Points on a hilly landscape, in no order, each with its height.
From any point a ball rolls to the lowest of the 2 points nearest to it. It stops when none of these is lower. Distance is the straight distance between rows; heights are no part of it.
z480 (h 21.3): [155  86 100 120  66  66 108  86 101  94  49 113 116 113  75  59 113  90
 152  74 107  73 127  78 123]
z725 (h 75.6): [ 67 100 110 119 157  85 119 114  87  66  88 157  74 144  52  59  90 106
  83 121  98  60 127 163 105]
z327 (h 58.1): [ 76  91  87  82  88 119  68 114 152 105 101 107  63  90  90 141 105 112
  87 121 104 138  67 128  63]
z223 (h 20.2): [182  94  87 100  34  95  85  62 114  84  33 113 114 106  97  58  78  58
 114  68  76 105 100  78  91]
z67 (h 38.4): [ 96  93 116 104 130 109  98 101  99  83  64 136 111 122 115 108 119 113
  88 116 121 116 118 110 112]
z241 (h 66.9): [ 72  59 120 105 146 109  92 107 136  82  81  98  87 125  98 119 131 102
 107 123 141 107  84 138 108]
z779 (h 30.7): [115  65 129  84 133 138  99 101 124 111  94  73  79  99  67  67  92 111
  91 129  82  70 107 124 107]
z924 (h 60.9): [112  98 103  48  59 133  82  80 120 129 106  72 101 106 140 114  67  90
  79  95  74 125  73  93  78]
z602 (h 30.8): [110  92 125  99 147 115 122 112 101  91  60 127  97 141  93  96 101 113
  89 139  96  92 129 146 128]
z120 (h 59.4): [ 85  77 111 120 136  92 105 136  84 121 106  91 131 119 120 100  77 116
  92 107 120  99 131 115 133]
z381 (h 47.4): [130  80 118 114 126  98 131 129 107 111  50 102 123 119  96  74  73 111
 109 104 110  81 160 127 149]
z342 (h 51.1): [115 119  96  98  87  94 121  93  96 111 101  87 146  89 138 123  78 111
  88  84  82 104  96  96 107]
z166 (h 60.7): [ 81  89  90  81 121 112  85  85 136  89 110  61  84  87  63 121 129  82
 102 105 126  97  55 111  78]
z265 (h 22.8): [129  83 129  83 136 125  95 106 104 105  63 101  87 126  75  62  90 111
  92 134  80  92 142 133 124]
z858 (h 73.0): [ 71 143  79  97  47  99  97 151  71 118 161 110  88  76 109 152  77 127
 107 109  73 116 110 119  89]
z395 (h 79.4): [ 23 126  88 133 103  88 116 154  85 103 163 132  70  94  98 112  69 120
 110  96 117  87  95 157  91]
z278 (h 63.9): [117  77 101  75  74 114  90  82 139 127 103  82  90 123 110 106  77  96
  94 116  87 128  89 106  89]
z337 (h 65.1): [ 54  96 106 115 125 119  81 116 121  96 119 104  93  84 121 135 122 121
  88 110 129 116  94 124  87]
z438 (h 47.2): [ 71 118  74 100 110  72 126 158  74  83 150 154  86 128  45  81  53 103
 101 113  66  52 121 143 102]
z364 (h 76.1): [ 12 108 108 148 136 114 104 158  81  96 141 131  77 101 129 121  89 123
  95  92 134  98 107 160  97]
z136 (h 17.6): [142  90 137  98 113 108 117  95  95 100  65  98 103  96  52  32 131 103
 124  95  88  32 123 121 112]
z921 (h 30.9): [107 134 117 100 129 104 145  67 124  41  61  67 117  82  88  86 129  71
 105  87 118  55  73  89 106]
z992 (h 24.5): [120  98 121  99 137 107 135  86 110  68  68  86 122  79  63  61 123  81
 103  90 102  45 101 108 115]
z969 (h 67.0): [112 108  88  90 104  76  82  60 130  82  88  59 102  98  95  93 130  53
 113  96 114  89  70  49  85]
z411 (h 43.9): [101  99 107  89 118 114 103  92  86  99  72 116 102  91 104 117  95 140
  58 118  97 120 141 104 111]
z209 (h 69.2): [153  79  97  89  35  71  64  81 107 135  75 111  86 143  90  80  49  74
 119 116  86 136 120  91  91]
z297 (h 53.3): [ 77  85  85  94  83 120  36  90 127  99 110  83  70  72 108 123 111  92
  91 106 116 131  65  91  62]
z593 (h 49.6): [136 111  79  94  74  62  91 102  58 123 103 129 105  76  71 112  91 109
  97  98  71 128 118  61  91]
z753 (h 37.6): [151 100  94  67  68  85 117 123  78 140 116 111  97  90  50  98  67 115
 104 106  51 114 136  97 124]
z36 (h 43.6): [125  95  68 102  56  38  72 106  79 126 108 126 105 117  73 116  56 105
 107  86  92 135 138  83  91]
z777 (h 35.6): [130  75  75 124  67  48  75  94  87 105  78 121 124 140 108  93  60  94
 112  84 108 121 125  62 103]
z368 (h 32.0): [146  61 108 107 127 138 103 102 136  83  23  85 133 131 128  60 139  81
 119  88 111  97  96  81 148]
z96 (h 51.7): [ 65 129  85 108  91  72 147 161  56  86 172 144  97  88  57 101  66 113
 110  87  67  62  94 121 101]
z872 (h 25.0): [ 78 111 111 146 108  66 143  70  68  81 111 108 109  94 150 105 115 109
  88  58 142  97 101  56 116]
z609 (h 71.4): [164  60  91  95  61  74  87  77 114 142  69  82 106 135  90  67  79  75
 127  91  88 120 118  81 114]
z410 (h 44.7): [ 88  90 130  95 159 129 113  99  98  80  80  84 128  93 119  99 118  96
  63 114 111  73  91  93 113]
z328 (h 65.2): [ 86  65  94 119 111 104  81 133  93 153 100  76 116 100 133 110  69 112
  90  95 103 127 134  94 105]
z781 (h 56.5): [103  73  98  54 100 136  81  85 146 117 107  54  58  92  70 106 113  79
  90 110  98 119  63 103  84]
z400 (h 57.3): [104 127  96  51  64 121  68  83 106  99 134  74  86  71  96 132 103  87
  80 112  65 140  54  81  61]
z125 (h 44.0): [111 123  98  98  85  92 133 125  55 119 134 113 128  77  83 117  74 136
 106  79  82  90 136  93 114]
z551 (h 44.6): [146  95 107  61  91 106 101  56 128  95  64  98  95 111  91  96 120  98
 106 109  88  98 102  99  93]
z508 (h 41.1): [104 105  88 108  84  57  70  69  91 106 104 115 125  91 125 104 104  94
  95  89  98 111  92  62  84]
z188 (h 46.2): [129  96  98  99  77  68 114  76 101 111  81  97 130  95 113  95  83 102
 114  81  91 107  96  69  99]
z507 (h 47.3): [163 101 109  62  61 107  98  72 113 105  77 109  61 101  49  87 121  90
 109 126  59 114 103 102  95]
z149 (h 64.2): [102  98 107  84 126 112  88  71 120  81  95  66  89  92  87 106 135  87
  94 107 110  78  85  74  79]
z633 (h 24.6): [121  98 109 102 126  98 110 119  80 115  78 109  98  95  43  49  90 118
 116  90  70  43 143 132 114]
z441 (h 66.6): [132  70  94  78  60 101  59  73 140 132  84  83  86 141 116  70  53  75
  94 114  83 128  92  78  91]
z196 (h 15.6): [ 49 133 115 162  95  85 155  89  42  90 146 113  92  79 129 107 105 119
  96  59 119  94 102  73 115]
z888 (h 69.9): [ 90 126  89 103 103  71 118  54 106  69 117  83 124  82  99 108 127  74
 101  87 126  86  73  63  93]
z550 (h 33.6): [ 78 117  88 124  89  59 100  80  67 105 117  94 126  80 138 109 104  90
  95  62 128 105 103  45  94]
z359 (h 70.4): [ 77 105  99 100 122 110  86  87 110 100 124  56 127  91 150 103 113  82
 104  99 129  99  74  68 104]
z730 (h 66.1): [101 112  89  86  83 108  62  62 121  98 113  66 117  90 147 109  99  75
  82  93 113 114  56  62  74]
z423 (h 42.2): [ 75 110  92  97 130  80 126 120  95  94 136 133  85 101  50  87  82 111
 100 120  81  68 106 134  94]
z905 (h 34.0): [ 22 145 100 156  80 105 135 129  36  97 161 119  69 103 133 129 101 133
 118  72 111  90 105 138  95]
z435 (h 49.9): [153  91 122  68  71 132 106  81 116 124  72  82  59 110  37  66 116  99
 112 131  84  87 112 131  97]
z771 (h 47.5): [ 83  98  73 116  74  98  53 112 109 120 126 113  87  58  97 128 116 120
  84 104  98 141  87  91  73]
z746 (h 72.6): [ 36 113  89 130 142 106  95 157  98  92 123 136  58 105 111 121  81 112
  84 129 114 112 120 169 104]
z586 (h 61.0): [ 62 114 109 127 111  93  83  94  90 105 120 120 110  75 131 111 120 125
  78  86 122 114  97  93  83]
z848 (h 52.5): [ 66 150  90 108  92  85 148 139  26  98 173 119 111  66  84 115  73 114
  98  74  81  66 104 106  95]
z863 (h 74.5): [ 47  86  93 124 148 109 102  95 122  94 116  52 127 108 150 114 136  85
 115  98 144  80  55  87 115]
z140 (h 69.7): [ 70  60  96 117 126 117  55 126 115 137 106  73 108 105 140 107 100  90
  87 108 127 138 106  91 108]
z615 (h 28.3): [127  76  91 135  81  53 106  86  97 109  59 121 119 135 103  85  98  74
 130  78 123 101 130  72 117]
z765 (h 52.3): [ 87 146  98  98  52  86  88  91  44 104 134 115 135  67 128 116  96 114
  93  76  90 121  89  62  87]
z542 (h 42.0): [141  76 123 120 111 110 116 109 123 102  26 104 126 144 109  65 111  89
 139 111 112  93 137 136 140]
z151 (h 42.9): [131 125  86  64  69 108 118 119  71 131 143 109  97  63  75 111  69 111
  95 116  28 121 103  89 102]
z431 (h 70.5): [ 47  89 113 106 155 118 127 109 114  58 102 110  82 125 103 121 110 100
  90 117 141  84  90 140 101]
z826 (h 36.9): [132  68 117 130 138  92 118  97 121  93  37 112 131 137 125  72 127  90
 113  97 124  91 115  92 136]
z776 (h 48.5): [ 98 133  89  97  83  79 171 144  23  93 131 134 113  70  81 130  62 132
 100  63  80  69 121  97 121]
z563 (h 25.2): [ 21 134 132 152 108 116 150 112  31  82 165 113  88  87 126 114 105 133
  90  67 118  81  99 109  93]
z52 (h 15.4): [173  99 102  97  36  70  88  76 103  98  53 120 104 111  66  65 101  94
 126  81  83 103 114  87 110]
z979 (h 24.0): [160  87  86  84  75  95  88  50 126  74  25  87 127 113 126  66  94  56
 106  70  91  97  92  66 107]
z160 (h 78.1): [ 90  60  92  99 124 128  49  95 136  94  88  58 109 117 150 119 133  74
  83  99 135 120  54  68  98]
z138 (h 74.4): [138  51 103  89  99 118  72  63 138 113  80  55 104 121 141  63 100  55
 104 100  93  97  91  48 114]
z683 (h 73.1): [157  66 104  82  71 113  88  76 126 136  63  59 109 122 116  41  86  62
 125  84  77  95  99  52 114]
z713 (h 40.7): [ 51 161  91 122  75 107 139 144  31  84 161 141  71  79 130 147  91 145
 116  95  75  84 111 139  91]
z601 (h 72.7): [ 69 123  97 149 122  80 116  59 113  71 105  70 106  88 115  95 137  65
 103  78 146  84  71  48 116]
z714 (h 77.6): [ 80  89 120 127 151 103 154 119 101  64  84 128  79 148  67  58 104  88
 102 114 131  48 109 163 114]
z451 (h 76.3): [ 56 116  84 114  87  93 100 150  83 121 154 117  94  79 108 128  88 125
 114  95 107 108  98 123  89]
z247 (h 41.8): [ 88 107  80 109 101  73  78 107  96 111 125 132  81  62  58 121 117 113
 106 105  92 119  96  81  71]
z356 (h 68.9): [ 54  95  85 116 127  98  79 134 130  90 121 117  57  91  84 128 106 118
  83 124 122  99  97 152  93]
z986 (h 31.3): [153  96 106  98  95  87 120 125  76 124  97 112 102 104  49  76  74 113
 119 101  68  80 144 130 121]
z641 (h 38.5): [ 93  97 121  76 141 136  98 102 105 101 106  75 115  73  95  92 107 112
  76 116  98  76  91 121  99]
z388 (h 53.2): [124  67 112  55  89 133  82  72 140 125  82  67  45 123  57  88 112  90
 101 129  97 115  95 110  92]
z786 (h 28.0): [157  75 104  95 105 125  89  76 135  70  28  80 127 127 158  65 110  63
 112  84 109 102  86  53 131]
z923 (h 52.9): [121 124  94  95  94  73 115  79  74  81  93 133  88  85  80 115 119 125
  91 102  72 109 120  77  97]
z344 (h 56.9): [ 58 139 102 120  72  98  76  89  65  92 131 118 105  69 146 118 107 112
 105  67 111 114  87  86  71]
z39 (h 69.6): [ 63 150  84  98  33 104  74 131  76 105 159 123  84  70 125 150 108 116
 112  89  79 130  68 115  58]
z587 (h 50.8): [120 129  95  62  89 102 120  87  85  93  91 124  86  62  78 117 100 128
  75 135  57 111 120 100  89]
z890 (h 62.7): [ 71  76 100  95 112 102  71  96 156 103  93  82  73 127 106 133 112  97
 105 127 131 128  79 127  81]
z177 (h 65.8): [ 74 143  84 101  38 100  52 102  91  94 145 104  87  69 126 131 109  87
  90  84  93 133  41  80  49]
z27 (h 36.4): [ 85  99  81 104  97  68 101 115 103  97 126 119  69  76  32  91 122 110
 107 125  83  99  92 121  89]
z616 (h 37.8): [122 107  90 108  94  67 142 124  72 115  81 116 123  97  66  99  72 124
 111  83  94  84 143 108 128]
z666 (h 41.0): [117 104 112  74 100 104 124  47 138  66  70  90 111 125  87 111 119  92
 117  94 110  83  73 113  91]
z152 (h 73.3): [ 49  97 104 114 162 116 121 123 118  66 107 143  75 129  72  91  92 119
  86 129 112  86 109 153 105]
z899 (h 61.6): [ 83 148  93  73  61 108  54  73  99  88 130  66 101  75 119 134 117  79
  89  95 104 124  51  84  57]
z276 (h 50.0): [ 98  62 120  98 169 136  80 104 113  89  68  68 123 100 120  94 140  95
  76 118 128 110  86  83 115]
z792 (h 47.9): [101 114  91  73 109 109 111 119  75 117 102 125  88  80  92  99  87 128
  68 124  68  95 138 106 108]
z674 (h 53.6): [105 112  99  61  88 126  95  81 105  94 117  94  73  69  75 125 127 109
  88 125  64 112  85 105  74]
z113 (h 76.0): [115  44  80  87 121 143  55  78 140 107  76  40  98 122 143  83 115  46
  93 110 115 119  69  56 102]
z847 (h 53.0): [100  56 113 111 157 100 113 144  91 120  85 109 129 138  87  70  74 113
 110 116 114  80 147 137 138]
z799 (h 56.8): [109 120 101  81  55 121  86 100  93 118 122  82 126 105 149 117  62 112
  87  93  88 130  94  97  77]
z513 (h 78.0): [ 61  65  93 109 142 116  70  99 141  75 112  63 104 110 125 122 149  87
 109 112 148 111  55  80 107]
z622 (h 47.6): [122 138  98  77  56 112 106 103  54 125 125  98 116  62 109 108  83 112
  90  83  59 112  96  73  89]
z705 (h 36.0): [124 107 116  87 113 111 122  52 135  55  53  53 125 106 112  90 125  62
 109  74 119  83  74  85 112]

Where does a ball stop that starts at each point below?
z431: z27
z149: z136
z39: z265
z395: z136
z328: z52
z848: z136
z683: z196
z765: z136
z923: z52
